A landscape with many valleys, sampled at points; each row gives a point and its height.
From any point a ball rolls to the lowest of the 2 points nearest to it. It stops when none of these is lower. Distance is the straight distance between rows; heights are no part of it.
Pufo: [141 109  89 135  96 105 105 149 160 143 128 136 151 102 134  97  89 141
 110 179 140 113 126 121 154 123 114 133 117 132 111 123 149 198  72 103
 132 109 110 192 149 157 139 142 137 114 168 144 159 107 113 112 139  95
 128 118  76 106 134 146 121 145 127 117 121 125 157 116]  (h 5.74)
bubeb: [ 90 124 133 123 118 146 128 119  93  95  84 138 169 141 110 137 137 141
 109  95 112 115 122 114 134 142 113 148 140 182 130 125  90 130 181 105
 150 151 107 126 148  80 125 128 132 111  99 152 102 144 158 117 154 186
 161 114 153 157 166 128  88  94 101 183 149 124 121 183]  (h 5.09)
Ripo: [123 129 142 116 174 151 105 100 103 162 113 183 158 118  94 128 105 122
 124 110 109 125 127 143 135 151  93 149 154 177 118 142  72  73 124 110
 141 128  88 124 135  98 146 111 144 110  86 131  68 158 122  83 160 216
 145  92 118 130 163 172 150 122  79 140 134 142 138 140]  (h 0.43)
vomeg: [135 117 107 110 112 136 146 135 123 132 156  91 102 165 179 174 171  97
 150 101 141  50 121 151  79 115  86 104 100  88 147 166 195 114 148 154
 158 142 166 128  90 191 120  98 131  96 149 104 135  83 105 138  93 116
 104 155 124 119  76 129 161 136 172  61  91 139 111 156]  (h 0.64)
Dotam: [119 116 177 146 136 135 149 163 101  86  82 101 134 102  92 161 130 153
 103 125 114 170 147 113 140 155 168 127 134  86 119 139 102 151 159  79
 139 110 198 131 162  78 124  99 156 129  65 168 129 132 155 114 148  99
 102 120 148 109 113 135  60  60 118 148 162  98  98 151]  (h 4.26)
napi: [139 110  98 106  98 121 106 147 181 139 175 130 104 140 111 118 107  67
 115 163 150 169 112 132  96 142 139 108 110  76 146 131 164 155 109 149
  91  99 142 171 119 165 100 159 112 140 162 105 191  88 147 123 109  56
 139  96 105 112 139 131 169 157 121  79 101 160 148 119]  (h 6.52)
neto: [149 138 118 122 139 111 129 104 145 137 168 104 113 138 158 137 127 159
 156 127 130 112 127 136 125  66 104 125 145 123 130 139 160 139 100 182
 110 127 104 103 105 180 136 130 129 158 154  80 113 111  68 129  77 120
  99 157 112 146 109  74 145 162 165 125 105 133 122  92]  (h 6.38)
Ratig: [124 128 130 138 115  92  82 140 138 109 173  99  87 109 115 105  96  96
 105 170 157 185 128 113 131 125 164  87 142 117 129 108 116 212  66 164
  70 117 134 139 136 155  68 114 110 154 138 108 173 130 140 112  69  53
 140 128 116  84 127 150 175 183 106  95 138 147 161  62]  (h 7.19)
basu: [150  92  51 118  91 139 119 147 130 138 120 128 128 135 114 122 167 112
 121 128 139  67 129 121 113 159 110 153 110 156 137 182 150 153 174 154
 170 162  72 168 138 157 156 163  69 107 178 143 136 126 135 138 145 173
 148 100  80 176 114 142 129 127  98 133 120 122 124 144]  (h 6.15)
gufa: [137 128 177 118 148 126 122 121 174 107 170 136  71 164 126 169 135 137
 124 113 130 157 125 135 111  97 155 136  75  24 135 161 186  97 150 126
  93  88 170 111  99 152  85 124 149 177 131 101 159 107 107 133 115  70
  81 135  95 121 127  70 131 143 174  92  91 127 112 119]  (h 3.73)
div: [163 110 138 133 151 129  79 131 137 167 121 172 151 105  68 110  95 142
 117 156 125 170 138 124 128 151 135 167 137 175 155 124 110 124  66 112
 114 123 107 155 150 143 138 149 157 156 149 142 139 127 134  88 144 160
 165  41  99 118 182 170 152 157  77 134 128 153 137 124]  (h 5.18)
riz: [187 111 153 148 170 151 116 150 149 179 101 124 156  76  80 115  51 146
 127 159 114 178 160 140 142  90 129 147 164 121 139 124 113 136  65  85
 125 112 149 134 133 142 172 111 173 120 145 115 139 103  99 100 159 119
 115 100  91  96 143 156 140 155 124 136 122 146  81 103]  (h 6.23)
Mudub: [110 168 103 125  85 119  95 125 119 109 165 115 117 112 169  55 146 139
 157 162 145 103 105 121 139 116 142 103 147 221 104  59 112 180  92 178
 113 145  59 128 142 143 102 141 108 143 152 132 143 173 137 157  90 107
 155 132 152 135 144 118 136 171 128 136 138 149 167 120]  (h 1.99)
gane: [141 109  45 101  67  99 109 140 163 127 153 139 149 129 164  84 100 122
 120 174 147  77 106 120 124 116  97 109 109 133 111 128 192 177 109 132
 142 122 113 194 138 185 139 156 131 102 173 141 158  76 105 115 119  75
 138 139  90 117 112 136 128 135 162 107 107 118 190 123]  (h 5.30)
buler: [ 90 147 167 107 142 169 132  78  93  91  97 130 141 167 134 159 179  97
 115  81  95  83 126 148 127 141 134 109 149 109 126 130  89  65 202 116
 114 145 132  79 112  93 120  97  89 123  84 134  64 168 146 150 147 185
 133 167 136 145 154 143 132 102 104 143 135 127 112 147]  (h 3.71)
Nusag: [ 69 177 119 101 127 176  88  79 107 101 124 170 134 137 164  94 148 112
 136 115 118  83  74 124 145 127  93 114 129 212  96  65  62  92 155 129
 140 124  76  92 142  78  96  90  88  73  95 137  60 188 180 138 135 148
 149 138 173 169 150 145 165 138 110 133 134 144 184 161]  (h 5.07)
guza: [134 147 165 111 169 122 169 110 149 110 163 145  87 166 138 169 157 147
 150  77 110 143 138 158 105 100 147 127 110  41 155 167 161  73 165 133
 112 123 161  82  72 146 125 135 127 175 149  91 136 110 104 159 121 124
  90 171 127 133 132  71 124 129 188 116 116 129  88 140]  (h 2.49)
bes: [127 158 160 151 130  97 143 130 146  91 145  95  96  88 107 118 105 144
 130 142 144 187 113 108 145 136 177  96 129  86 106  76 143 141  79 129
  67  93 157 110 149  92 104 118 162 187 108 132 157 133 108 137  85  78
 101 140 151 106 106  85  95 131 142 131 131 119 147  74]  (h 3.95)
Nefi: [116 126 113 170 113 132 131 179  93 129  90 103 125  80 120 134 149 133
 100 134 141 147 120  97 153 158 127 130 101 149 130 118  80 198 132 121
 179 145 149 149 159  82 126 121 114  75 130 146 108 132 152 127 142 115
 119 136 162 156  76 162 130 105 108 132 112 117 120 144]  (h 4.76)
tepig: [121 158  91 102 121 136 148  98 112 144 153 116 136 181 193 116 150 142
 170  90 114  69 129 168 119  73 105 132 177 176 134 129 136  95 161 175
 124 165  74  87  89 166 170 133  92 116 144 102  77 137 109 162  89 176
 137 166 136 149 107  62 143 147 175 133 139 131 105 142]  (h 3.97)
manan: [104 157  95 109 134 162 102 122 122 137 139 180 147 114 125  84 140 105
 136 151 128 158  92 126 121 150 103 109 103 215 120  84  56  94 112 140
 117 137  97 128 154  84 103 144  93 117 131 158 106 168 160 113 126 127
 173 115 177 156 158 175 207 154  97 126 137 149 193 173]  (h 3.74)
gup: [174 111 130 117 130  86 140 169 165 177 177  96 130  96  96 108  81 147
 135 125  97 146 127 122 102 112 130 117 116  98 141 121 217 154 108 134
 122 139 133 157  99 160 169 168 150 167 192  76 179  82  74 146 144  90
 102 130 125 133 116  83 127 162 156  97 103 119 109  86]  (h 4.81)
zabo: [122 151 118  98 177 157 149  85 146 188 147 178 160 165 129 122 115  84
 166 113  85 140 176 160  98 127  54 139 131 115 144 174 147   4 170  91
 170 136 109 110  87 137 175 115 131  90 101 118  93 115 104 102 195 204
 124 134 126  98 139 144 158  92 152 130 147 115 137 128]  (h 3.36)
garoz: [105 132 196 112 152 144 149 109 103  83  99 141 115 161 107 174 179 113
 113  74 112 123 138 159 114 145 170 126 142  52 137 147 113  63 200 117
 107 144 170  78 101 109 116 122  96 171 100 133  98 141 139 147 141 151
 127 146 136 128 159 118 114  93 130 147 127 134  91 143]  (h 2.54)
Vedim: [140 152 122 115 130 131 170 133 108 118 153  50 101 177 181 179 191 120
 151  73 113  63 131 158  86 108  99 115 134 100 142 169 190 114 164 185
 140 156 156  88  88 193 129 101 125 118 127  89 110 102  77 162  74 132
  94 191 143 139  62  99 131 133 183  93  98 124  96 143]  (h 2.16)
Bigel: [140  91 107 131 107 133 142 149 107 126 127  86 112 149 148 151 184 110
 126  97 119  62 118 139 133 145 161 127 138 139 133 159 102 158 179 195
 127 170 104 133 113 138 130 149  61 122 152 118 128 161 152 161 114 153
 126 140 126 173 102 115 109 140  99 126 122 130  83 131]  (h 6.90)
gani: [142 136 142 110 132 136  99 109 182 138 164 164 110 172 115 121 105  85
 118 174 145 200 119 115 107 134 153 127  97  63 130 136 149 112 101 106
  58  85 155 140 130 150  89 173 138 165 127 128 186 110 153 113 118  82
 127  75  79  75 177 131 154 142 129  82 100 140 158 112]  (h 6.04)
tad: [145  92 140 133 123 123 141 140 141 132 118 122 102 140 128 163 142 107
  98 111 123  93 144 127 134 128 122 141 125  80 152 163 182 138 150 135
 156 112 169 151 105 152 128 120 130 120 129 113 155  92 128 127 141  98
 111 123 105 124 121 125 123 133 141  95 111 132  87 147]  (h 3.47)
gadug: [103 142 144 151 134 126 179 152 105 144 106  93 170  95 123 126 105 164
 135 123 107 168 164 133 129 112 108 117 162 144  96 129 113 131 123  92
 163 153 125 108 158  92 172 117 142 124 126 127 121 118 108 120 130 171
 124 158 151 135  86 118  88  87 135 176 161 101  93 138]  (h 8.25)
Rof: [110 161 122 136 134 132 159 149 103 114 137 120 125 105 129 116 127 113
 140 134 142 185 108 126 118 151 151 102 128 130 129  79  67 124  93 161
  95 131 155 123 114  82 131 145 118 153 139 135 130 163 149 153  98 106
 137 150 203 143 121 137 153 129 135 134 145 139 146 117]  (h 1.58)
kupab: [149  95 134 157 120 106 122 150 150 117  96 134 145 109 120 132 101 155
 103 166 133 117 123 115 163 134 134 153 121 112 110 141 136 186 105  92
 138 113 157 171 152 132 133 133 149 119 122 151 159 117 136 115 149  94
 121 129  90 109 127 147  82 112 104 117 136 127 128 127]  (h 6.19)
kebam: [148 101 133 136 125 117 109 105 131 133 157 133 129 137 110 126 140 155
 137 118 154 113 120 116 134 122 144 145 134 137 133 158 116 124 122 154
 100 149  79 125 133 134 121 160 116 178 173 133 138 165 115 138 107 171
 127 117  83 143 139 118 123 156  90 145 149 120 112  66]  (h 6.16)
boz: [ 74 144  92 131 115 141 132 123  97 144  75 123 153 101 185 117 127 159
 135 138 140  89 122 129 174  95  82 113 135 189  73 103  89 165 127 108
 189 133  85 106 123 111 139  62 123  38  83 136  60 139 118 123 132 144
 126 157 130 144  83 126 145 110 148 144 147 102 147 147]  (h 4.74)
rezi: [170 109 124 132 163 148  99 115 193 162 181 159 135 144 111 122  83 122
 145 189 119 201 134 126 111  97 136 124 117  72 141 143 150 104  88 106
  75  82 153 147 125 150 123 157 158 150 151 127 164  98 116 106 144  97
 102  82  79  80 150 138 136 143 137  93 109 134 125 111]  (h 5.56)
gipir: [159 132  89 105 114 108 126 119 154 126 204  93 110 164 150 124 161 157
 152 114 135  91 102 120  94 105 120 118 117 133 141 158 188 136 126 187
 110 155  94 135  99 186 129 169 116 166 193  95 144 102  86 160  81 113
  97 159 124 160  96  70 140 160 166 120 104 136 158  96]  (h 6.68)
Loti: [144 126 147 153 148 107 102 120 106 129 142 147 112 106 113 121 137 153
 134 122 144 131 115 129 154 121 159 134 158 176 130  96  63 137  79 163
  95 145  81 108 127 142 112 116 118 173 154 127 120 179 126 135  90 162
 145 122 125 140 165 127 139 173  91 141 144 152 115  79]  (h 5.72)
nataf: [170  93 112 111 108  87 149 184 152 157 160 107  81 140  97 140 137 121
 111  98 121  97 120 120 106 162 157 125 107  74 135 168 197 156 153 160
 141 125 153 173 101 149 131 147 121 124 157  87 186 100 129 137 123  81
 109 117 120 143  99  95 115 148 128  77  91 132 101 117]  (h 4.39)
sila: [ 75 140 146 132 119 154 140 116  84  69  84 113 137 151 137 142 161 127
 116  74 113 111 130 130 122 139 148 118 163 155 129 111  79 115 196 125
 139 156 122  92 117  79 118 113  88 114 100 136  79 151 163 153 141 161
 145 150 175 150 139 103  85  95 111 172 138 118 100 171]  (h 4.50)
Safi: [140  99  93 128 130 130  84  81 164 130 135 177 156 137 150  99 122 144
 144 180 155  99 115 129 152 119  85 157 106 140 109 155 129 109  98 100
 126 100  56 145 155 151 120 140 137 120 146 159 126 141  96  95 127 149
 119 119  60 119 130 162 107 120 112 148 149 118 177  89]  (h 6.87)
sive: [ 99 152 137 127 146 135 111 135 103 117 131 151 121 102 107 104 128 126
 133 125 144 190  96 103 116 164 159 120 128 176 135  73  38 121  90 135
 100 131 130 125 141  86  95 148 121 147 135 143 125 171 178 132 109 116
 178 104 195 141 168 147 168 137 106 140 141 156 173 144]  (h 2.81)
rofa: [135 129  92 137 155 131 138  98 138 183 129 108 147  96 152 120  85 133
 163 177 130 131 144 138 140  78  79 126 150 137 115 136 128 108  60 123
 125 101  95 108 142 136 146 113 141 119 148 128 106 108  76  92  93 135
 108 147 104 126  96 140 157 140 156 140 128 127 149  90]  (h 7.50)
kebo: [137 107 142 125 119 136 158 141 134 129 119 100 115 143 155 170 162  93
 116 116 115  76 151 160 102 130  95 114 107  56 150 172 197 129 159 116
 171 122 199 139 106 167 114  89 144  96 116 122 151  74 118 135 135 108
  82 162 116 107  89 146 133 109 162  69 108 120  93 168]  (h 2.30)
fozi: [146 125 117 115 115 117 119 136 138 136 172 121 100 132 111 134 112  90
 128 150 138 165 118 129 108 124 142 117 125 107 150 133 115 157  90 177
  73 115 152 134  92 163  91 140 101 164 153  94 166 111 135 115  78  68
 136 130 124 118 139 146 182 180 125  89 114 155 128  85]  (h 6.85)
disa: [131 158 117 118 151 113 126 108 116 167 135 169 137 123 131 101 115 135
 150 120 121 118 127 172 142  99 126 141 174 201 128 101  78 110  85 172
 116 145  62 102  98 159 147 131 105 133 146  94  91 159 120 125  91 182
 146 136 118 139 173 119 157 180 122 135 132 156 114 109]  (h 5.21)
vid: [112 129 129 137  97 145 140 140 130  75  82 130 115 133 156 146 148  88
  97 139 145 107 118 139 145 162 146 128  88  68 133 120 145 140 148  99
 151  83 213 142 144 108 104  89 140  79  75 168 128 116 180 134 142  79
 111 135 133 101  98 176 113  87 135  87  98 110 138 169]  (h 6.71)
tif: [ 92 132 109 111 128 156 154  95 122 126 134 120 157 191 174 153 169  78
 129  75 113  75 157 145  90 141  69 118 132 119 145 164 196  66 232  96
 182 160 112 109  86 153 141 107 104  83 118 125 122 104 129 153 160 184
 142 177 138 127 130 124 132  92 141 132 145 113 104 179]  (h 1.79)
Lam: [158 128 191 141 168  99 119 102 159 139 174 145 113 126 114 142 110 175
 133 135 151 166 130 118 147  80 156 143 126  90 127 138 148 100  99 119
  89 107 121 100 142 132 120 148 166 194 137 101 154 126  95 130 122 127
  98 132 106 123 142  96  91 147 143 151 122 105 116  74]  (h 5.36)
gitir: [142 124 122 133 115  86 142 164 120 120 134  84  82 140 126 131 161 130
 135  87 127  96 108 128 140 149 192 126 145 127 135 125 129 176 128 195
 107 150 127 137 108 138 122 151  98 150 158 102 146 150 144 159 100  98
 127 137 157 148 116  91  93 153 114 109 118 139  97 101]  (h 6.64)
bas: [109 160 150 141 121 131 168 111 117  88 124 107 111 109 136 131 146 117
 145 128 151 156 114 119 138 146 167  94 122  87 120  90 118 104 113 135
  80  93 173 106 147  69 114 124 146 159 101 153 143 137 125 141  94  98
 109 152 158 127 105 116  97 108 145 136 144 130 136 106]  (h 3.01)
gemu: [176 103 145 152 166 139  93 154 139 197 118 141 171  82  72 101  61 154
 144 158  97 168 158 140 117 120 121 176 141 180 147 135 126 122  75  81
 144 150 117 136 141 137 181 130 189 130 151 128 135 109 110 100 180 176
 136  68  95 100 163 163 120 137 108 157 138 135 106 127]  (h 5.75)
fopul: [125 141 178 136 157 125 117  97 115  80 139 155 145 118 130  93 116 177
 152 150 177 145  95 112 164 129 142 119 119 152  72  77  94 105  86  78
  94  70 109 105 167 102  97 110 187 133  99 162 139 142 126 125 108 138
 118 114 119  92 159 116  68  93 109 168 147 125 172 112]  (h 1.61)
mif: [112 162 101 108  61 125 117 107 123  69 135 139 122 138 189  65 150 133
 130 126 163  68  94 116 128 123 142 115 120 196 106  48 132 154 139 142
 129 126  78 137 140 108  95 150 111 114 148 144 138 143 159 152 114 109
 161 134 176 133 157 108  92 138 139 166 136 145 173 153]  (h 3.10)
kugan: [131 142 137 147 128 124 168 174 115 136 109 100 108  80 106 120 112 108
 133 121 122 192 158 132 122 162 150 117 134  95 156  94  95 156  96 138
 123 122 190 134 115  88 138 128 135 123 124 116 128 129 129 141 124 105
 133 144 185 126  95 140 155 130 145 108 132 139 107 131]  (h 2.94)
tumo: [135 144 200 155 147  94 115 107 140 115 163 142 109 121  94 124 103 168
 139 126 163 191 129 110 141 117 178 133 121  96 109  89 116 113  88 114
  59 105 143 104 147 107  89 132 167 199 114 140 165 152 121 132  97 110
 121  96 120  93 163  86  91 139 121 138 126 120 122  75]  (h 4.75)
Kitut: [137 103 122 118 154 131 152 137 156 140 144 141 136 182 129 153 145 120
 145 105 105 130 143 124  79 164 123 129 105  87 161 190 184  66 191 106
 154 137 135 147  95 130 145 173 124 148 160 125 187  98 131 152 176 148
 108 122 121 128 136 113 130  85 143 127 145 129 121 157]  (h 4.15)
doti: [ 76 144 112 118 119 152 139 108 109 123  88 145 162 139 173 134 126 116
 120 120 122  96 143 139 155  95  68 118 135 149  99 117 121 110 164  81
 177 126 117 111 121 105 135  63 134  55  69 152  73 116 128 125 150 159
 130 166 133 120 127 142 117  94 154 144 139 100 128 171]  (h 4.03)
pilol: [ 79 130 121 128  95 171 112  96 119  76  80 132 129 146 157 149 173  64
 100 144 147  86 110 135 151 150 110 118  95 116 126 110 113 111 161 100
 158 114 177 128 140  97 109 110 119  66  78 159  85 138 176 132 149 127
 141 157 133 141 123 192 154  93 109 108  92 129 153 175]  (h 6.14)
ligol: [136 105 157 142 128 160 115 156  91 141  82 130 138 133  66 167 125 133
  98 129 132 157 128  91 119 184 145 153 132 122 154 146  70 131 133 123
 117 151 178 134 159  86 123 156 131 144  90 163 117 166 177 108 155 156
 152  83 153 141 139 171 164 104  87 137 153 135 122 144]  (h 3.55)
sev: [110 145  84 119  58 110 112 132 118  78 109 157 148 121 172  70 123 135
 111 145 165  90 101 101 162 142 119 132  99 186 103  53 136 185 128 109
 162 112 105 170 157 119 103 144 120  95 138 159 145 117 171 134 135  94
 170 114 155 139 162 131 106 120 143 143 120 137 189 178]  (h 3.93)
nepev: [123 135 177 125 164 128 165 101 108  93 128 127 107 172 132 184 179 136
 130  81 130 135 121 137 116 115 175 115 142  55 129 163 126  75 165 152
  88 138 158  70 105 125 120 134 110 187 122 114 118 148 127 162 107 132
 102 174 133 137 115  81 124 119 151 139 124 121  88  98]  (h 0.83)
sep: [114 122 151 127 109 164 150 144 110  91  78 102 114 144 118 174 180  75
  99 121 134 127 140 135 111 190 151 117  84  60 145 149 158 116 188  99
 158 110 239 129 147  95 102 119 125  94  66 161 129 104 184 143 170 100
 119 129 159 116 112 180 108  74 115 101 100  91  99 183]  (h 7.18)
Bevev: [ 78 156  78  94 108 156 140  74 112 130 118 153 174 185 178 119 138  84
 131  95 121  62 123 141 109 112  61 127 127 162 117 110 168  73 207  85
 163 143  95 112 107 116 147 106 108  62 106 153  82 117 143 138 158 182
 161 158 141 132 129 138 135 117 156 141 145  95 159 172]  (h 3.08)
sor: [120 115 129  99 151 154 137  96 135 106 138 164 146 209 146 155 155  88
 137  83  96 119 150 129  74 155 105 134 111 116 173 165 194  24 231  72
 175 146 119 127  92 125 139 140 113 115 126 133 148 100 147 138 181 170
 149 122 126 123 166 112 131  81 144 136 141 138 137 185]  (h 3.16)
Sif: [148 105  89 137 117 135 100 111 154 142 146 145 130 123 110  99 138 125
 143 169 153 109 110 121 125 142 117 150 118 149 128 149 122 132 100 145
 105 129  78 162 157 145 116 161 107 158 179 157 153 154 122 117 132 155
 143 108  75 139 138 159 149 140  86 143 156 125 156  95]  (h 6.51)
fimo: [ 86 133  98 163 117 138 139 151  93 147  96  76 140  71 176 126 128 151
 133 140 130 137 109 121 173 108  95 109 125 170  85  97  76 190 111 134
 174 146 104 121 155  97 141  87 115  66 120 136  96 146 116 128 119 133
 108 167 143 159  55 142 140 111 129 134 133 116 139 140]  (h 5.25)
susuf: [141  82 102 124  84 136 105 134 122 102 109 127 122 150 139 150 170 103
 106 118 159  46 106 112 133 154 142 137 114 123 126 172 127 152 173 183
 119 132 111 151 145 142 110 148  74 119 152 138 142 159 161 144 131 148
 143 110  91 166 119 142 105 137  71 136 126 131 116 119]  (h 6.56)
Dus: [152  95  60 122  97 126 140 152 133 171 139  95 129 116 119 127 126 122
 136 128 117  99 135 129 117 138 106 141 115 149 132 163 160 167 143 154
 162 151  92 177 113 157 157 157 108 122 179 113 154 109  99 127 140 155
 133 128 101 161  97 133 143 143 123 130 132 128 112 119]  (h 5.77)
Nipef: [158  94 127 136 120  82 140 198 139 146 150  97  79 111  73 142 108 109
  99 119 131 132 114 103 120 165 170 142 112  81 141 140 166 176 115 160
 103 113 172 158 110 140 125 150 117 149 144 102 182 121 138 122 131  57
 130 104 125 129 115 119 125 165  96  84 105 122 102  78]  (h 5.03)
kone: [115 154 121 102 147 116 128  76 134 160 155 158 139 153 167 102 123 151
 175 120 120  92 143 169 141  74 101 130 180 190 113 120 123  70 116 162
 119 132  42  81 107 157 153 115 116 114 138  86  63 155  92 118  95 187
 138 142 109 144 129  92 139 156 156 158 122 122 131 103]  (h 4.65)
pas: [130 148  81 114  95 140 155 141 106 149 148  65 136 171 204 140 174 125
 160  95 119  38 124 153 110  94  96 118 164 155 135 146 164 134 164 192
 155 177 106 107 100 175 143 125 110  93 138 102  97 117 100 166  94 144
 116 174 143 149  73  97 127 143 169 113 115 126 101 146]  (h 3.22)
bezor: [121 110 131 114  99 128 113 138 114  76  77 134 141 160 113 138 141 136
 107 109 135  91 121 100 118 167 154 169 113 152 153 140 140 135 190 114
 147 142 132 155 161 108 110 166 115 135 127 156 135 123 182 127 154 139
 170  78 135 157 167 113  77  96  93 170 122 134 148 184]  (h 5.68)
gavun: [139 123  97 122 142 114  82  70 160 162 139 164 143 118 172 101  97 156
 156 191 150 115 130 143 152  76  83 132 123 157  93 136 136 122  52 117
 129  95  74 114 137 163 103 112 155 120 141 126 118  97  64  90 100 123
 107 126  65  92 122 138 132 138 136 146 127 124 195  81]  (h 7.21)
vilan: [181  93 110 132 155 150 130 128 182 157 145 151 136 156 112 123 106 120
 144 153 109 168 139 115  93 127 113 140 100  81 165 174 171  79 142 103
 133 112 146 174 114 141 159 171 145 137 165 130 175 100 112 125 168 126
 105  95 101 113 135 121 143 111 148 100 144 131 118 138]  (h 4.89)
Guz: [152 124 147 141 116  68 136 175 139 112 148  74  52 100  90 129 129 105
 102 112 122 145 135 126 144 155 204 121 129  84 156 109 140 207  85 173
  90 104 164 146  96 132  98 119 126 130 116  84 144 131 136 118  91  29
 119 130 148  98 101 116 137 170 129  85 106 136 106  72]  (h 5.66)
zaru: [157  98 147 132 142 130  87 161 108 150  92 148 127 129  54 160  94 128
  91 150 130 164 148  97 117 178 161 169 116 164 172 133  98 141  89 133
  94 138 162 138 175 134 139 157 142 165 115 163 135 142 170 100 136 140
 179  21 132 131 160 162 173 153  64 130 125 157 148 142]  (h 4.49)
Kez: [130 135 157 131 129 131 155 180 106  90  60 106  80 126  93 171 140 105
  81 109 119 168 162 123 106 205 197 150  93  63 160 144 116 117 174 100
 142 106 239 140 147  76 108 130 136 122  67 150 117 122 186 132 156  56
 129  78 180  98 127 142 121  89 123 102 113 113 107 171]  (h 7.67)
gunuz: [166 108 104 141 117 110 145 153 150 180 145 102 144  94 104  99  98 142
 145 144 100 143 151 124 118 125 116 134 123 127 137 139 200 156 113 105
 148 158 116 178 124 154 185 182 155 148 183 113 172  90  86 132 159 119
 119 120 110 130 117 123 114 138 142 132 130 115 113 109]  (h 5.29)
Tir: [150 157 100 126  99  75 117 160 125 147 163  92 112  76 107  79 103 142
 145 124 114 147 126 137 134 113 156 109 155 168 141  71 133 217  61 175
  97 178 101 148  98 182 154 157 116 176 201  93 152 132 113 164 103 103
 148 151 134 131 138 108 148 195 132 107 112 138 118  78]  (h 3.60)
Rokez: [129 104 148 121 174 169 115 133 115 176  96 171 167 134  74 158  98 135
 113 120  89 160 155 121 112 166  94 166 149 169 152 157  85 101 134 106
 146 152 129 121 151 110 169 134 154 133  77 148  76 149 132  87 187 220
 167  72 146 142 152 164 160 102  88 148 141 142 137 169]  (h 2.07)
Tobu: [118 115 170 166 141 170 135 162  89 123  80 106 154  99  80 158 127 158
 113 144 125 184 138  89 120 162 138 132 131 113 124 135  54 143 134  90
 140 143 193 135 175  67 131 128 154 115  76 172 104 136 152 114 172 141
 123 106 148 127 106 160 111  60 100 148 168 108 109 153]  (h 4.43)
buso: [165 106 187 132 169 107  94 123 174 150 175 153  79 152  89 157 116 172
 119 132 143 187 127  93 122  94 184 148  85  38 122 155 166 121 130 115
  67  88 157 112 127 151 101 137 155 197 118 101 175 126 109 130 137  62
  81 104  91 107 152  72 117 154 138 106 115  94 107  83]  (h 4.63)
fuval: [150 145 137 131 125  76 151 157 147 145 164  93 117  84  95  87  84 143
 142 126 101 175 115 129 126 114 149 113 129 118 139  89 176 167  77 149
  92 153 138 128 109 142 154 165 145 184 185  84 168 105  97 145 100  80
 124 153 152 122 122  91 122 176 143 117 106 126 119  75]  (h 4.27)
Feli: [133 170  93 109 102  91  89 137 123 137 173 112 120  99 148  74 122 143
 162 157 135 126 122 145 138 107 147 106 169 207 126  74 109 205  81 193
  95 174  56 126 118 190 124 142  95 155 179 109 138 156 130 156  72 106
 156 138 124 129 160 116 163 205 134 118 127 154 137 100]  (h 2.89)
Tuvos: [ 89 157 173 143 137 134 189 151 105 128 102 118 148  91 117 132 104 153
 123 106  88 184 205 148 123 115  98 108 179 134 100 135  93 122 162  93
 170 157 141  71 128  99 175  74 128 110  83 110 107 121 119 108 151 186
 127 153 174 122 102 116 100  84 148 182 159 103  63 166]  (h 8.46)
lup: [113 118 150 133 129 118 149 103 140 112 103 138 129 134 167 163 136 146
 122 122 134  77 163 147 157  52 100 129 152 105 124 162 172 130 141 116
 162 117 127  97 118 162 141  67 143 111 100 102 107  85  81 111 123 126
  86 163 100 124 115 102  98 111 175 146 135 105 103 135]  (h 5.50)
puvuz: [119 128 125 149 147 134 118 119 114 163 126 123 151  75 120 112  94 156
 141 160 135 166 116 121 146 103 109 124 145 162 108 102  82 129  53 109
 127 110 108 126 154 107 136 106 157 124 141 145 134 139 111 119 116 144
 128 126 118 135 114 153 143 141 113 154 148 135 126 103]  (h 7.78)
puzu: [105 117 161 133 142 149 161 108 139 116  83 135 160 134 145 147 124 129
 106 120 105 109 180 143 137  98  92 123 153 104 118 173 146 113 182  78
 175 121 128 103 117 122 144  66 122 108  86 140 119 103 110 105 158 155
 107 163 110 109 142 141  85  88 139 149 149 110  96 172]  (h 4.84)
Detik: [122 129  69 110  45  97 123 181 126 106 128 135 141  97 148  51 112 128
 104 161 162 110  84 102 143 162 135 108  91 159  86  66 154 211  95 113
 156 129 124 212 164 135 128 170 129  99 157 159 157  99 156 128 147  76
 159 124 157 120 137 146 109 131 131 128 102 113 202 160]  (h 4.60)
pim: [ 80 145 124 129 122 171  91  95 103  81  90 155 137 127 140 136 156 110
 109 131 124  99  88 109 158 147 107 112 113 161 111  98  60 117 166 111
 147 121 123 114 145  77  92  92  96  73  81 151  65 167 180 133 139 138
 138 133 148 154 131 171 163 108  98 131 127 132 170 158]  (h 5.60)
Kul: [119 138 150 115 187 148 149  87 136 176 130 177 175 137 111 135  96  97
 149 121 100 157 149 157 123 123  83 140 144 128 109 149 107  17 140 102
 140 110 114 111 117 101 167 113 150 110  75 122  78 134 106  87 172 205
 136 122 122 103 147 159 142  93 127 150 141 138 130 125]  (h 2.25)
ruk: [116 125 132 158 126 146 156 159 102 141  86 112 112  93 125 162 130 104
 101 127 119 164 159 124 137 147 112 127 127 119 150 126  86 152 136 133
 164 141 179 135 125  98 138 115 122  99 101 136 111 126 143 120 146 129
 138 131 168 145  95 159 160 126 120 104 123 143  91 153]  (h 3.96)
leli: [ 93 176 100  99 154 159 108  94 105 153 130 199 159 125 124  85 117  97
 124 117 103 120  89 135 122 144  71 119 126 230 106  85  70  64 127 126
 140 127  73 110 145  82 120 121 119  84  86 134  68 163 154 115 153 167
 174 101 177 149 164 165 198 145 102 130 118 152 191 170]  (h 4.42)
Zim: [134 142 147 132 120  91 126 101 133  95 139 105 109 148 173 152 146 179
 126 108 129  75 139 140 150  50 113 136 143 120 119 147 179 143 130 160
 136 118 106  90 116 172 130 104 151 157 128  83 104 103  73 136  88 109
  82 148 117 133 113  64  89 143 182 141 112 120 124 109]  (h 6.01)
dos: [151  82 125 133 133 131  94 104 162 115 105 164 156 137 132 138 118 144
 104 174 141 105 120 115 157 119 120 160 108 106 109 169 134 128 129  84
 136  98 119 156 153 144 118 130 143 125 122 167 146 137 125 100 156 135
 106 111  47 108 147 153  77  97 105 126 149 116 142 117]  (h 6.63)
Kag: [131 131 154 144 161 130 149 122 114 163 125 125 170  98 107 118  80 162
 162 147 124 179 142 127 137  90 115 120 152 151  99 144  96  83  84  95
 132 132 108 101 154  98 169 103 170 121 111 136 111 134  91 103 142 178
 117 128 117 122 113 144  93  99 123 170 157 114 113 104]  (h 8.02)
Zur: [121 151 145 148 125  76 134 140 122  88 125 101  56 118 135 132 144 121
 121  99 137 137 131 128 143 140 205 127 138 112 154  85 103 164 117 178
 105 124 140 132 112 120 100 117 115 139 126 105 136 161 147 141  81  70
 134 143 167 111 115  98 112 150 138 113 120 146 112  98]  (h 6.22)
miva: [112 122 197 161 144 137 111 125 105  74  97 129 119  96 101 127 135 176
 124 131 147 173 116 111 152 139 168 122 125 120 104  99  83 127 111  79
 119  85 147 117 164  72 104  85 175 133  81 170 130 156 141 130 125 116
 122 112 140 103 147 106  73  73 118 153 170 122 128 123]  (h 3.12)

Call two points neighbours if one is among the 2 nearest of the other. Go from one point of each pair to the other, from neighbour to neighbour, staying as low as possible. Name the highest point that can't be avoided.
fopul and nepev: Lam
ligol and vomeg: Safi
doti and Rof: tumo
Ripo and Mudub: susuf
fopul and Ripo: Tobu
Ripo and tif: zabo
